Points on a hilly landscape, in no order, each with its height.
From any point a climber steps to the highest of the 2 points nearest to it. It stops when none of these is higher. Distance is the straight distance between rows; heights are no part of it.
dus (h 714): [ -7 -15   4  -4  25  17   3  29   3 -18   2  13  -1  14  -9  -8  20  -4
  -4   1 -11  27  -1   2 -10 -15  23  34  -5  14   5   6  -4  10  17  -2
   3]
zolig (h 385): [  0  -5   1   2 -21  -4   3  -3  -3  15   9   2   2  -6   3  -2   9  13
 -19 -11   4  -5  -5   6  -8  -2   2  -4   3  13 -12   8  15   3  -3  -7
  -4]
Mita (h 433): [ 10  -8 -14  -4  21   3  21   4 -16  -2  -7   1   5  -4   5  -3   5   2
   2   3   9   4   2   2  10  -1   3   2   6   0  11  -6 -17 -14   5 -12
   6]
teg (h 176): [ -1   8  -6  -1  13 -13  47 -11   9   7 -36  -6  -7  -6   5   6 -33   0
   9 -16   1 -16   2 -13  11   2 -17  -2 -22   3   6  -6   6  10  -9  12
 -10]
zuze (h 543): [-14 -16   7   8  12  11  13  13  -5 -13  16  28   7  -4 -10  -3  11   9
 -16 -12  16  30 -13   1 -14  -6  26  14   7  11  -9   4  -1  -4  16 -15
  -2]
giv (h 453): [  5  10  14  -8   6 -11  -2 -11  10  -4 -25 -24 -11   9  -4   1 -20 -18
  16  11  -7  -8  21  -1   9   3 -26   3 -13 -22  10  -9   7   4  -8   7
  -5]
rusip (h 189): [ 13  10 -10  -8 -27   4 -54  -4   2  11  20   6  -4  15   7   3   8   5
   2  23  -9 -15  -8  -3   9  -5  -2 -29  16  -7   5   3 -19   0 -17  11
  28]
viso (h 544): [ -2  -8  13  -1 -19   4 -43   5   8   6  35  18  -5  12  -4   5  24   9
 -24  11   0  16 -10   5 -22 -16  11 -10  15  -3  -4  21   3  -5  -6  -1
  15]
sisi (h 175): [ 21  11 -10 -14 -22   1 -43  -5   1  14   5  -1 -12  15  10   3   9   0
   4  20  -5 -22  -1  -2   8 -11 -10 -27  12  -7   9   5 -19  -2 -21  13
  29]
dade (h 111): [  2  -6   0   1 -10  12 -26   2 -11   2  32  17  -2   8   6   5  23  16
 -10   4   9   3  -8   1 -10 -13  15 -13  21   3  -4  10 -16 -23  -6  -4
  19]
rit (h 512): [  0  -2  12  -4 -24  -1 -53   2  14   9  33  14  -4  13  -4   1  17   4
 -20  16  -4  17 -10   6 -15 -13   9 -12  15  -6  -1  23  10   2  -6  -2
  16]
zeri (h 356): [  5   4  13  -9  18  -5 -13   3   3  -8 -16 -24  -7  13  -8   0  -5 -19
  18  18 -15   1  23   2   5   8 -21   9  -7 -27  16 -10  -2  -1   0   3
  -5]
mekif (h 63): [  4  13 -13  -8 -19  11 -22 -20  -8   3  19   1   4   6   8  -5   3   6
  18  22  11 -25  -1  -3   8  13   0 -27  13  -5  -9  -8 -18 -11 -10   5
  25]
ded (h 429): [ -2  -7  -1   5 -10   1   4  -3  -8   7  16   9   4  -7   4  -1  12  14
 -14 -10  12   3  -7   6  -8  -1  10  -1  11  10 -11   7   2  -9   3 -11
   2]
nif (h 164): [  0  11   0   3   6 -14  36 -14   3   3 -25  -7  -2  -6   7   4 -25  -2
  12  -7   2 -14   7  -9  11  11 -16  -2 -14  -5   0  -7   5   1  -6   7
  -5]
Tebus (h 605): [-13   4  20  16  -6  -4 -17  -8   4  -6  18   0   8 -10  -6   0  -3  -4
   4   1   2  16   1   6  -7  21   8  11   5 -14 -12  -6   8  -8  10  -6
  -9]
bepov (h 211): [ 14 -18 -23 -11   7  16  16  22  -4  10 -12   9  -6   5   2 -10  21   6
 -21 -12   1  -1 -12   3   0 -31  13  12  -2  31   8   8  -5  14   0   1
   5]
pido (h 160): [  1  -8 -20  -6  -8  -6  39 -14  -2  28 -29  -1  -6 -10  10   2  -7  16
 -14 -19  11 -30  -5  -6   5   1 -11 -14  -5  26  -2   8   5   8 -18   7
   3]
lok (h 618): [ -9 -18  15   0  15  17  -6  22   7 -16  13  20   1  16 -15  -6  24  -1
 -20   0  -4  35   0   5 -25 -12  21  24   1  11  -7  11   2   6  11   0
   4]
nusa (h 473): [-16   2   0  12  -9   9   0 -13 -12  -4  26  15   7 -15   2  -2   8  12
  10  -1  25  -1 -12   0  -4  18  18  -9  22   0 -12  -3  -4 -25   7 -21
   2]
nozel (h 145): [ 21  -4 -14  -8  -3   9 -21   1 -12  10   8   3  -7  11  14   8  18   6
  -4  10  -3 -14   1   1   5 -19   0 -18  14   3  10   8 -25 -17 -15   7
  23]
meruk (h 340): [ -5   4 -12  11   1 -10  40   5   1   5 -20   5   3 -18   4   1 -16   1
  -3 -28  -2  -2 -12 -11   5   2   0   6 -17  17  -4  -3   9  22   8  10
 -18]
Duf (h 220): [  9 -16  -6  -3  -3   9   4  14  -4   7  10  12   0   7   1  -3  21  11
 -26 -12   3   8  -6   5 -11 -20  12   5   6  19  -5  11  -2   0   1  -4
   4]
Sitog (h 313): [  1   8  10  -3 -16 -11 -20  -8   6   6  -2 -13  -3   3   0  -8  -2 -11
  -3   7  -2  -4  11   7   0   7 -14   1   4  -7  -3   1  12   8  -4   0
   0]
sigo (h 481): [ 14   4  -3 -27  20   8   3   9  10   0 -36 -25 -15  20  -9   1   3 -12
   4   5 -13 -13  16   5  -1 -18 -26   1 -14 -11  23  -3   4  14 -16   4
   0]
tas (h 201): [  8   8  -6  -8 -27   0 -41  -6   3  14  21   2  -5  10   7  -3  10   3
  -4  17  -3 -13  -5   3   2  -5  -3 -23  13  -3  -1   8  -8  -1 -12   4
  21]
Vadul (h 283): [ -2   7 -11   6   5  -3  33  11   7   2 -29  -1  -1 -11  -1  -1 -15  -2
  -2 -23  -5  -4 -10  -9   4  -6  -3  14 -25  18   0  -3  12  26   6  15
 -19]
bebo (h 337): [  1  -1 -10   6  30  -8  44  -2 -11  -8 -15   3   7 -19   7   2 -22  -4
  17   1   7   4  -3 -10  20  11  -3  -6  -9  -5  13 -14 -15  -8  12  -8
  -5]
kone (h 245): [  1   8 -10  -8  20  -3  44  -4  11   3 -42 -11 -12  -1  -1   8 -30  -5
  11 -15  -3 -14   0 -10  11 -10 -18   3 -31   0  14  -8   6  18 -10  13
 -11]
mit (h 120): [  2  -1 -20   1 -14   6  11 -22 -17  12   2   5   0 -12  15  -1   1  15
   5   4  19 -29  -2  -6  12   7  -3 -24  11  12  -8   1 -12 -18 -11  -2
  19]
kabi (h 652): [  0  -6   6  -2  18  13  -2  28   9 -17 -10  -3  -3  12 -12  -7  14 -12
   0  -1 -22  18   6   5  -7 -12  10  31 -14   8   8   4   6  17  12   7
  -6]
vomu (h 617): [  3  10   8  -9  15  -4   9  -5  17  -8 -38 -27 -14  13 -12   9 -27 -16
  13   0 -11 -11  16  -3   9  -9 -29   6 -26 -15  15 -10  11  18 -11  12
 -18]
Veve (h 347): [-13   9   1   5 -27  -3  -7 -18  -3   8  19   2   5 -12   6  -6   1  11
   4   2  10 -14  -4   2  -1  18   3 -12   8   2 -16  -1  11  -6  -1  -9
   3]
detem (h 232): [-12   8   3  -9 -34   1 -51 -12  10   9  34   3   1   2  -3 -12   1  -1
   0  21   2   3  -9   4  -6   9   6 -17  16 -10  -8   5  12   6  -4  -4
  11]
Tef (h 179): [ -1  -1  -2  -3 -42   0 -48  -5   4  15  37  16  -4   2   2   4  11  16
 -13  12  -5  -5 -22   1  -7 -14  12 -29  10   4  -6  15   8   3 -13  -2
  18]
Lin (h 586): [-16 -18  23   7  17  16 -10  17  11 -21  17  17   6  10 -18  -1  18  -2
 -14  -1  -4  38   1   6 -27  -2  20  26   1   3  -9   6   4   0  15   0
  -1]
kul (h 188): [  5   5  -6  -7 -37   1 -52  -4   4  14  32  12  -4   8   3   1   8  10
  -8  16  -4  -8 -14   0  -1  -9   7 -28  14   0  -3  11  -1   3 -14   2
  22]
Fefi (h 302): [  3   9  -9 -14  26   5  30   4  11  -6 -42 -18 -17   5 -11   7 -22  -9
  15 -10 -10 -14   3  -7   7 -15 -19   6 -36  -7  19  -9   9  21 -10  10
  -9]
Zepuz (h 627): [ -9 -21  12  -1   5  13 -12  13  -2  -9  25  27   0  10  -9   1  25  12
 -25  -1  11  26  -7   3 -25 -15  20   3  14   9 -11  14  -4 -14   4  -8
  10]
fub (h 130): [ 16 -14 -15  -4   2  12 -12   5 -20   7  11  10  -2   6  12   8  21  10
  -9   5   4  -7  -3   1   5 -21   7 -15  21  11  10   9 -30 -21 -11   2
  24]
refi (h 277): [ -2   8  12   9 -10 -12   1  -6   5   2  -8  -9   2  -6  -2  -1 -12  -6
   0  -5  -5  -2   8   3   1  11 -11   6  -6  -3  -7  -5  14   8   1   3
 -10]
Bim (h 470): [  9   8   2 -10  33  -7  29 -10  -1 -10 -24 -16 -11   2  -9  12 -26 -11
  30   7  -6  -8  15 -11  15   7 -20   0 -23 -29  18 -13  -7  -4  -3   1
  -4]
tage (h 93): [  4   0 -19   3 -16  10  -3 -17 -19   9  13   7   1  -9  12   0   7  15
   6   6  17 -26  -6  -5  10   2   6 -24  17  11  -7  -1 -18 -21  -8  -1
  20]
fur (h 87): [  8  -9 -22  -4  -4  -3  31  -6 -10  22 -19   2  -2  -9  11  -1  -1  13
 -14 -14  11 -20  -5  -2   7  -5  -6 -11   2  23  -1   6  -3   1 -11   0
   4]
Patot (h 226): [  5   7  -2  -1  12  -7  20   3   6  -4 -27 -16  -3   2  -4   1 -16  -9
   6  -9  -8  -6   7  -1   5  -1 -16   9 -20  -1   7  -9   7  12  -1  10
 -12]
Rufo (h 357): [ 15 -14 -23 -11  19   6  17   7 -17   5 -11  -1   0   1   5  -2  12   4
  -4   4   6  -5   0   3  10 -13   2   0   6  10  15   0 -19 -10   0 -10
   9]
bif (h 451): [ -1   6   8  14  18 -13   9   4   0 -18  -5 -10   7  -9  -3   7 -19 -11
  17  -4  -9  11   6  -4   7  16  -2  12 -13 -16   1 -13  -6  -7  13   4
 -18]
supot (h 551): [  1  -2  18  -2  15   1 -23  11   5  -7   4 -12   4  13  -6  -3  10 -16
   7  15 -16  17  17   7  -5   8  -2  17   6 -18   7  -4  -2  -5   7   1
  -5]
fini (h 254): [ -1   9  -4  10  -3  -1  21  12  11   0 -26  -4  -3  -9  -5  -1 -10  -6
  -6 -24 -11  -2  -9  -5  -1 -10  -2  17 -25  18  -2   1  19  32   8  17
 -23]
Lefo (h 420): [  2   6   7  -9 -32  -8 -55  -7  16  13  20  -3  -5   6  -1 -11  -1 -13
 -11  17  -7   7  -2   2  -4  -5  -3 -14  16  -8   3  23  23  18  -9   0
   8]
zosor (h 530): [-13  -8  18  17  12   6  -3  13  10 -20  12   7  10  -3 -16   4   0  -7
  -5  -8  -9  33   0   5 -15   5  19  27  -8  -3 -10  -2   5   1  19   3
 -15]
moza (h 260): [  0   7   9  11   0 -13   5   2   9  -7 -14 -13   2  -4  -7   2 -16 -13
   3  -7 -12   5   9   1   2   7 -10  16 -14  -4  -2  -6  11  11   4   9
 -21]
mumam (h 272): [ 16 -10  -9 -13   8   6 -11  15  -8   5   2  -1  -3  18   6   2  24   1
  -6   9  -6  -2   9   5  -1 -18   0  -2  12   1  15  10 -20 -11  -6   3
  14]
vikog (h 278): [ -7   4  -6  15   3 -11  39  -6  -8   2  -6   8  10 -23  10   3 -17   4
   3 -15  10  -3  -5  -9  11  18   0  -5   0   5  -6  -5   0  -2   8  -4
  -9]
sesi (h 381): [  9   8   4 -11 -26  -9 -45  -5  16  15   6  -8  -9  10   3 -11   2 -13
 -13  13  -6  -2   4   4  -1  -8 -10 -12  13  -4   5  19  15  16 -11   1
   8]
zuki (h 504): [ -9  -4  11  19  17   0   4  14   6 -22   8   5  12  -9 -11   4  -8  -6
   5 -12  -8  28  -3   1  -4   8  17  26 -12  -2  -6  -5  -3   0  22   3
 -19]
nabab (h 409): [ -1  12  16  -2  -8 -17  -6 -16  14   1 -20 -19  -9   4  -1  -3 -25 -17
  11   8  -4 -10  17  -2   9   6 -25   3  -6 -13   2  -5  16  12  -9   7
  -6]
ruf (h 348): [  5   2  12  -4  26  -7  -3   6   1 -15 -17 -23  -5  10 -13   6 -13 -20
  25  11 -19   1  22  -1   7  10 -17  13 -17 -27  13 -13  -3  -1   3   3
 -12]
tiguz (h 335): [ 10 -14  -9 -10  25  12  -6   7 -21  -5  12   6   4  10   7   5  25   2
   8  22   8   3   6   1   6  -7  10  -6  20  -5  17   2 -34 -28   1 -13
  15]
tos (h 404): [  9   7  11 -18  18  -3  -2  -4   8  -5 -27 -28 -14  17  -7   3 -10 -17
  16  14 -10  -9  23   1   5  -2 -28   3 -12 -25  18 -10   2   6 -10   4
  -3]
Ral (h 554): [-13   5  13  19  -2  -8   5  -4  -2 -10  11   2  10 -16  -1   3  -8  -1
   3 -10   3  14  -1   2  -3  20   8  10   2  -6 -13  -7   6  -8  13  -6
 -13]
logi (h 77): [  8   7 -12  -4 -14   8 -16 -14 -11   7  14   1  -1   0  11  -2  11   9
   7  12  11 -21  -1  -2   7   4   1 -22  15   0  -4  -2 -16 -17  -8   3
  22]
dugep (h 486): [ 8 -4  6 -5  8  1 -8  9  0 -2  3 -7  4 12 -1 -5 16 -6 -6  5 -8  9 10  8
 -6 -3  0 13  6 -4  5  0 -3 -2  5 -2  1]
geze (h 443): [ -2  -7  15  -5  26  11 -19   9  -9 -11  13  -3   8  15   2   0  22  -5
  16  24  -1  15  11   2  -5  12   9   9  18 -21  10  -4 -22 -24   7 -11
   6]
gul (h 215): [ -1  10   0  -7 -27   3 -42  -9   3   9  27   3  -1   7   5  -9   7   2
   2  20   3  -6  -4   5  -2   7   2 -18  16  -7  -7   2  -1  -1  -5  -1
  16]
tagov (h 540): [  2  12   7  -4  12 -12  21 -12  15  -6 -33 -21 -11   6  -6   9 -33 -12
  18  -1  -7 -15  13  -7  11   0 -27   2 -24 -16   9 -10   8   9  -9  10
 -12]
Godu (h 369): [ -5  15  16  -5 -22 -16 -21 -22  14   6  -8 -15  -9   1   1 -10 -22 -16
   7  11   2 -11  15  -3   9  11 -24  -4   2 -10  -1  -1  20  16 -10   3
  -2]
kiful (h 474): [-12   2   7  19 -10 -10  19   0   0  -2   4   5  10 -18  -2   3  -9   5
  -7 -21  -2  11  -7   2  -5  12   7   7  -8   6 -15   0  16   9  11  -1
 -19]
salol (h 480): [ -5   2   9  19  16  -7   7  11   3 -19   0  -1  10 -11  -7   6 -13 -10
   9  -8 -11  19   1  -1   1  13   9  20 -14  -9  -5  -9  -3  -4  19   4
 -21]
bege (h 217): [  6   7   0  -8   5   2   6  10  15  -4 -35 -20  -9  10  -9  -3  -8 -14
  -2  -9 -13  -9   6   2  -1 -15 -18  13 -20   5  10  -3  16  28  -6  12
 -15]
bom (h 462): [ -7  -3   9   8 -10   1   0  -4  -4   0  18   8   7  -7  -1  -1   8   9
 -11  -8   9  12  -7   8 -11   6  13   3   9   4 -13   2  10  -8   7 -11
  -2]
vome (h 104): [  6  -2  -3   0 -24   7 -31  -3  -7  11  31  13  -3   4   7   4  18  15
 -11   4   2  -7 -11   4  -7 -11  11 -19  16   5  -4  11  -9 -13 -10   0
  19]
sep (h 49): [ 12 -10 -22  -9  -6   1  24   2  -7  22 -20  -1  -5  -1   8  -2   5  10
 -20 -17   5 -20  -7   0   1 -13  -5  -5  -4  24   1   5   0   8 -13   4
   3]
von (h 469): [ -1  13   7  -2   2 -12  21 -12  19   2 -35 -18 -10   4  -3   7 -30 -10
   6  -9  -4 -17  10  -6   7  -2 -26   3 -19  -4   6  -6  14  17 -12  13
 -15]
sazif (h 85): [ -9   2  -3  -3 -40   1 -30 -13  -1  15  31   7   1  -4   5  -4   8  15
  -3   9   3 -13 -14   4  -5   1   9 -28  10   6 -15   7   9  -1  -9  -5
  12]
tisi (h 413): [ -9   4  -1  17  -9 -13  32   2   1   4  -8   4   7 -19   1   5 -13   5
  -5 -27  -4   4 -10  -5   0   7   2   5 -13  13 -12  -1  15  19  10   7
 -22]
Kuz (h 587): [ -5  -6  -6  11   2   5  18  -5 -16  -1  12  16  10 -14   4  -2   6  15
  -3  -7  24   5 -11   0   1   6  14  -3  18   9  -7  -1  -7 -19   9 -20
  -1]
madu (h 389): [  3  -7   1  -8  28  12 -12   5 -18 -10  11   1   8  13   5   0  24  -3
  17  25   5   8  10   0   4   6  10  -1  19 -18  15  -3 -29 -30   5 -13
  10]
Nateb (h 75): [ -4  -5 -19   8 -15  11   2 -17 -22   6  18  14   5 -14   9   1   7  19
   3   1  25 -17 -12  -4   7   2  12 -23  22  14 -10   2 -15 -24  -4 -12
  13]
korop (h 74): [-11   8 -11  -6 -41   7 -31 -17  -1   9  32  10   6  -2   3  -7   0  15
   8  16   5 -22 -16   0   0   9   9 -36  10   5 -16  -3   1  -3 -10  -3
  16]
ruzep (h 94): [  0  -1  -4   0 -29   2 -19  -9  -6  13  24   6  -1  -3   9   0  13  17
  -7   2   7 -13  -9   3  -5  -2   5 -20  11   9 -12   6   3  -8  -7  -4
  13]
Lek (h 383): [  7   5   7  -7  28  -6  11  -2   0 -14 -21 -22  -9   7 -12  10 -20 -16
  27  12 -14  -3  20  -5  10   9 -21   5 -22 -30  15 -13  -3  -4   1   4
 -10]
lod (h 243): [ 17 -19 -28 -12   4  11  17  15 -10  15 -13   5  -7   3   6  -5  15   9
 -21 -12   5  -8  -9   3   2 -28   5   2   1  28   7   9  -9   7  -7   2
   7]
Gotu (h 613): [ -3  -5 -10  10   9   1  27  -1 -16   1   1  12  11 -17   6  -2  -1  10
  -3 -10  19   4  -9   0   8   6  10  -1  13   9  -1  -6 -11 -12  10 -17
  -3]
Pove (h 326): [-10   7  -2  20   6 -14  36  -3  -4  -7  -3   7  12 -24   9   7 -23   2
   7 -20   5   6  -6 -10   9  19   2  -1  -7   2  -8  -8  -1   0  12   1
 -16]
zuso (h 466): [  4   1  13  -7 -21  -3 -56   1  19  10  24   3  -4  11  -2  -6  11 -10
 -16  19  -9  18  -1   5 -10  -7   1  -6  18 -11   5  24  15  11  -6   0
  10]
Fuzok (h 251): [ 14  -9  -3  -9   1   5 -14  14  -4   6   8   2  -3  17   5  -1  24   4
 -18   3  -6   4   3   7  -8 -19   2   1   9   8   6  12 -11  -6  -5   1
  11]
Puvev (h 546): [  5   7   0 -21  18   4   6   5  14  -7 -40 -28 -15  16 -12   3 -11 -14
   7   0 -12 -12  14   3   3 -17 -29   7 -22 -11  20  -7  12  22 -14   8
 -11]
Bidu (h 237): [ 10 -15  -3  -3  -2   8 -11  12  -5   6  17  11  -2  13   3   1  25  10
 -22  -2   2   7  -1   7 -11 -20  10  -2  13  11  -1  14 -10 -10  -3  -2
  11]
modu (h 408): [ -1  11  -1  -4   1  -8  26  -5  18   5 -42 -16  -9   3  -3   5 -25  -4
  -1 -17  -5 -19   3  -6   4  -9 -21   5 -24   7   5  -5  18  27 -11  16
 -17]
fireb (h 583): [ -6 -15  15  -2  -4   8 -29  11   4  -3  31  23  -3  16  -6   3  28  12
 -26   6   1  22  -6   4 -27 -17  14  -2  12   1  -7  20  -1 -12  -2  -4
  13]
vube (h 246): [  2   9   7   7   7 -15  11   1  10 -10 -23 -17  -2  -3  -6   6 -26 -13
  11  -5 -11  -3   9  -4   7   5 -15  10 -23  -9   1  -8   7   9   3  13
 -19]
fuvat (h 161): [ 21   6 -12 -13 -10   6 -32  -3  -7  10   6  -2  -8  15  13   8  17   1
   5  19  -5 -19   4   0   7 -11  -8 -23  14  -7  12   5 -26 -12 -18  12
  30]
poz (h 295): [ -2   9  10   4 -13 -11  -7 -10   4   5   1  -9   0  -4   3  -5  -5  -6
   0   3   0  -4   7   4   1  13 -10   3   1  -7  -7  -4  12   2  -1   0
  -3]
kis (h 647): [-13  -1  24  18   5  -4 -18  -1   9 -15  15  -3   9  -6  -9   4  -5 -12
   3   1  -5  25   5   6  -8  19   8  19   1 -17 -10  -6   6  -8  14  -1
 -14]
zabi (h 506): [  2  -7  -8   4  17   1  22   4 -15  -5  -3   8   9  -9   4  -3   2   3
   2  -1  12   7  -4   1   9   4   8   4   8   2   6  -8 -14 -13  13 -15
   0]
ket (h 582): [ -5   1  22   8  12  -4 -25   3   6 -12   4 -14   5   3  -7  -2  -2 -18
  11  12 -13  16  15   6  -2  15  -3  18   2 -21   1  -7   2  -5  11   3
 -10]
goret (h 375): [ -8   8  -1  19   8 -18  27   4   4 -13  -4   1   9 -22   3  10 -29  -5
   9 -19  -5  10  -4 -10   8  13   1   5 -17  -1  -7  -7   0   4  16  10
 -27]
Digu (h 291): [ 14 -17 -26  -9  12   7  24  10 -14  12 -15   5  -1  -2   6  -5  10   7
 -14  -5   7  -6  -8   2   8 -19   5   1   2  22  10   1 -13   0  -2  -5
   7]
Dos (h 250): [  1   1 -10  -5  -8 -10  34 -13   4  22 -31  -7  -5  -5   8   2 -13   9
  -8 -18   5 -25   1  -6   3   0 -15  -8  -8  16  -2   3  12  13 -15   8
  -3]
buzor (h 331): [  2   6  -7  -3  -1  -7  34  -6   7  13 -34 -10  -5  -2   3   1 -16   1
  -5 -19   0 -18  -1  -6   3  -3 -16   2 -16  14   2  -2  12  20 -10  11
  -9]
meti (h 449): [ 1 -1  8  6  4 -2  2  6 -1 -3  4 -3  6  0 -1 -4  6 -4 -4 -4 -2 11  4  5
 -6  4  3 14  2 -1 -5 -3  3 -2  9 -4 -6]
Pas (h 406): [ 16   0 -18 -30  27   9  19  11   0   1 -36 -17 -13  14  -6  -1   5  -8
   5   1  -9 -13  10   3   3 -18 -18   2 -16  -4  25  -4  -2  11 -15   0
   3]
Biko (h 281): [-22   8   0  -8 -44  -4 -31 -20   5  10  27   3   7 -10  -1 -11  -8   5
   6  15   4  -9 -11   2  -4  17   9 -22   7  -3 -18  -1  24  11  -3 -10
   3]
sefa (h 664): [-10 -21   7  -1  25  19   4  25  -1 -19   7  25   2  10 -10  -7  21   3
 -11   1   3  34  -6   1 -13 -14  26  25   2  15  -3   6  -6   5  17  -6
   6]
Mesid (h 415): [ -3  10   4  16  14 -19  23  -1   2 -15  -8  -6   8 -15   1   9 -28  -8
  17  -9  -5   5   4 -11  11  17  -5   4 -17 -12  -3 -11  -3  -6  12   8
 -20]
luvap (h 468): [  5   4  -7  -1  27 -10  39  -4  -6  -6 -22  -6   0 -10   4   5 -23  -6
  19  -1   1  -2   4 -11  16   9 -10  -2 -16  -9  11 -13  -9  -3   4   0
  -5]
pil (h 65): [ -7  14 -12  -8 -33   8 -28 -20  -4   5  26   6   8   1   2  -8  -1   9
  13  19   9 -24  -7  -3   6  16   4 -33  11   0 -16  -9  -9  -3  -9   1
  19]
lesi (h 676): [ -9 -13   8   2  25  18  -2  30   9 -23  -2   8  -4  11 -14  -5  16 -11
   2   1 -21  26   0   1  -9 -11  21  38 -15  11   5   6   2  16  19   6
  -3]
dut (h 382): [-10   6   1   9 -15  -3   8 -13 -10   5  14   6   9 -16   5  -3   1  12
   4  -5  12  -8  -5   1   1  19   6  -8  10   2 -14  -2   8 -10   5 -10
  -1]
Riv (h 614): [ -8   1  23  19  10  -8 -20   3  10 -18   7 -11   9  -4 -12   5 -11 -17
  12   4 -11  22  10   5  -2  20   3  21  -4 -19  -7  -9   3  -8  15   5
 -20]
gusuf (h 521): [  0  -4  16  -1  11   4 -21   9   2  -6  12  -5   4  13  -1  -3  16  -8
   0  13  -8  15  12   8  -9   7   4  13  12 -13   3   0  -6 -10   7  -1
   2]
Sular (h 412): [ -2  -3   1  11   9  -2  17  11  -2  -7  -3   4   8  -7  -1  -1  -2   0
  -3 -13  -4  13  -4   2  -1   3   9  16  -5   6  -3  -5   2   5  14  -2
 -12]
vered (h 203): [ 10 -15 -10  -6  -3  11   8  20   0   8   0   9  -3   9   0  -8  21   7
 -26 -12  -4   7  -8   5 -10 -27  11  12  -3  23   0  11   2  13   0   1
   4]
lati (h 350): [  9   4 -16 -24  30   9  25   7   6  -2 -40 -19 -16  11 -10   2  -6  -8
  11  -5  -9 -13   6  -1   5 -17 -19   6 -27  -5  25  -7   4  18 -14   4
   0]
dodop (h 253): [-15   9   5  -8 -37  -6 -42 -18  10   9  25  -1   3  -5  -2 -15  -7  -5
   4  19   2  -1  -6   1  -3  17   1 -16  11  -9 -13   2  21  12  -3  -5
   6]
fosim (h 488): [ -7   0  20   3  13   6 -23   4  -3 -10  19   1   7   7  -1   0  16  -6
   9  16   1  18   7   6  -8  15  10  11  16 -19   0  -5 -12 -21  11  -6
   2]
bak (h 312): [-25   9   1   1 -38  -3 -16 -22   1   8  25   5   8 -15   1  -7  -4  11
  11  10   8 -15  -9   0  -2  25   8 -22   6  -1 -22  -7  20   2   0 -11
   1]
munog (h 502): [-10 -11   8   9   1   6   8   4  -5  -7  19  19   7  -5  -6  -1  11  12
 -13 -10  15  20 -10   5 -16   1  19   9  11   4 -13   3   3 -10  11 -15
  -4]
kab (h 342): [  9   7   7 -10 -19  -8 -26  -4  11  13  -4 -14  -7   9   4  -8   2  -9
 -11   7  -4  -8  10   5  -1  -5 -18  -7   6  -2   3  10  10  12 -11   4
   4]
Karug (h 118): [ 11 -10  -6   0  -3  16 -24   4 -17   2  26  17  -3   8  11  10  21  15
  -7   7   6  -2  -7  -2  -1 -21  13 -16  25   5   5  10 -26 -26  -9   2
  24]
dadom (h 233): [  1  11  -3   2   5  -1  15  11  14  -5 -34 -13  -8   0  -7  -1 -15 -10
   0 -19 -13  -8  -2  -3   2 -13 -12  16 -29  12   6  -2  18  32   0  17
 -23]
ligu (h 216): [ -3   9  -3   9   3 -12  37 -16  -5   2 -14  -1   4 -16  10   4 -21   3
  11  -9   6 -11   3 -10  13  19  -9  -6  -5   0  -4  -7   0  -5   1   2
  -4]
Daki (h 612): [  5   7   1  -1  23 -10  33 -10  -2  -8 -21 -11  -6  -3   1   8 -24  -9
  25   3  -2  -7  10 -11  16  11 -16  -1 -18 -19  10 -12  -5  -7  -1   4
  -4]
Mig (h 515): [-13   1  13  21  -9  -9   6  -5   2  -6  12   6  11 -19  -5   6  -8   2
  -4 -15  -2  15  -6   5  -9  14   9   9  -2  -3 -16  -3  14   2  13  -4
 -18]
fube (h 204): [  9   5  -1  -4   2  -2  12   7   8   2 -27 -15  -5   7  -4  -4  -4  -9
  -6 -12  -8  -7   4   4  -1  -8 -13  11 -13   8   5  -3  12  19  -4   7
 -10]
Til (h 378): [  2   2  -2   9  13  -6  26   7  -3  -7 -11  -2   7 -10   1  -1  -9  -4
   2 -12  -3   9  -2  -3   7   6   1  12 -10   2   1  -9  -1   1  11  -3
 -11]
gubaf (h 167): [ -3   4 -13   6  -4  -1  23 -20 -15   6  -2   8   5 -18  15  -2  -4  13
   8   1  21 -20  -3  -5  12  15   0 -15  11   5  -6  -4  -7 -17  -3  -7
  10]
Vap (h 585): [ -9 -23   5   2  12  14   4  17  -6 -11  19  29   3   5 -10  -2  21  13
 -22  -6  16  27 -11   3 -19 -14  23  11  11  14  -7  10  -7  -8   9 -12
   7]
mafe (h 303): [ 14 -12 -11 -11  17  10  -9  10 -17  -2   7   2   1  13   8   3  25   4
   1  14   2   2   8   4   2 -12   5  -4  17  -1  14   4 -28 -22  -2  -5
  16]
pasa (h 514): [ -9  -5  -1  11  -5   9   0  -8 -15  -1  25  16   6  -9   2  -1  14  15
  -1  -2  25   4 -11   1  -6   5  19  -8  22   4 -10   2  -8 -24   4 -19
   4]
zanur (h 334): [  1   2 -10   5  21  -3  28  16   1 -12 -21  -4   0  -9  -4  -1 -12  -9
   8 -11 -10   5  -4  -7   8  -3   0  16 -22   3   8  -8  -3  12  12   6
 -15]
poro (h 426): [-19   3   1  16 -16   0   9 -15 -11   0  20  15   9 -20   3   1   2  15
   3 -10  20  -1 -13  -1  -4  19  16 -10  15   2 -18   0   6 -17   7 -19
  -5]
Doriz (h 224): [ -8   6  -8  14  -4  -8  31 -15 -11   7  -2   8  10 -23  12   0 -10  11
   6 -12  17 -11  -5  -7  11  21  -1 -11   6   7  -8  -4  -1  -9   6 -11
  -3]
Boral (h 557): [-11 -11  21  10   9   9 -11  12  10 -16  14   8   6   6 -15   0  11  -6
 -11  -3  -9  32   2   8 -19  -1  16  26  -1   2  -9   3   7   2  14  -1
  -9]

Call two points neighbours if one is among the 2 nearest of the other. Go from one point of each pair to the other, from neighbour to neighbour, staying as high as possible. Name the lowest point that can't be avoided.
Gotu, giv -> vered
Daki, giv -> ruf
Zepuz, Daki -> Sitog
dus, vomu -> nif

Where does a climber stop that starts at each point below?
mekif -> dus
moza -> Zepuz
detem -> Gotu
ded -> Zepuz
pil -> Gotu
nozel -> Gotu
bepov -> Gotu
pido -> vomu
geze -> kis
teg -> vomu
Vadul -> kis
Bidu -> kis
Til -> kis
Lefo -> Zepuz
zolig -> Zepuz
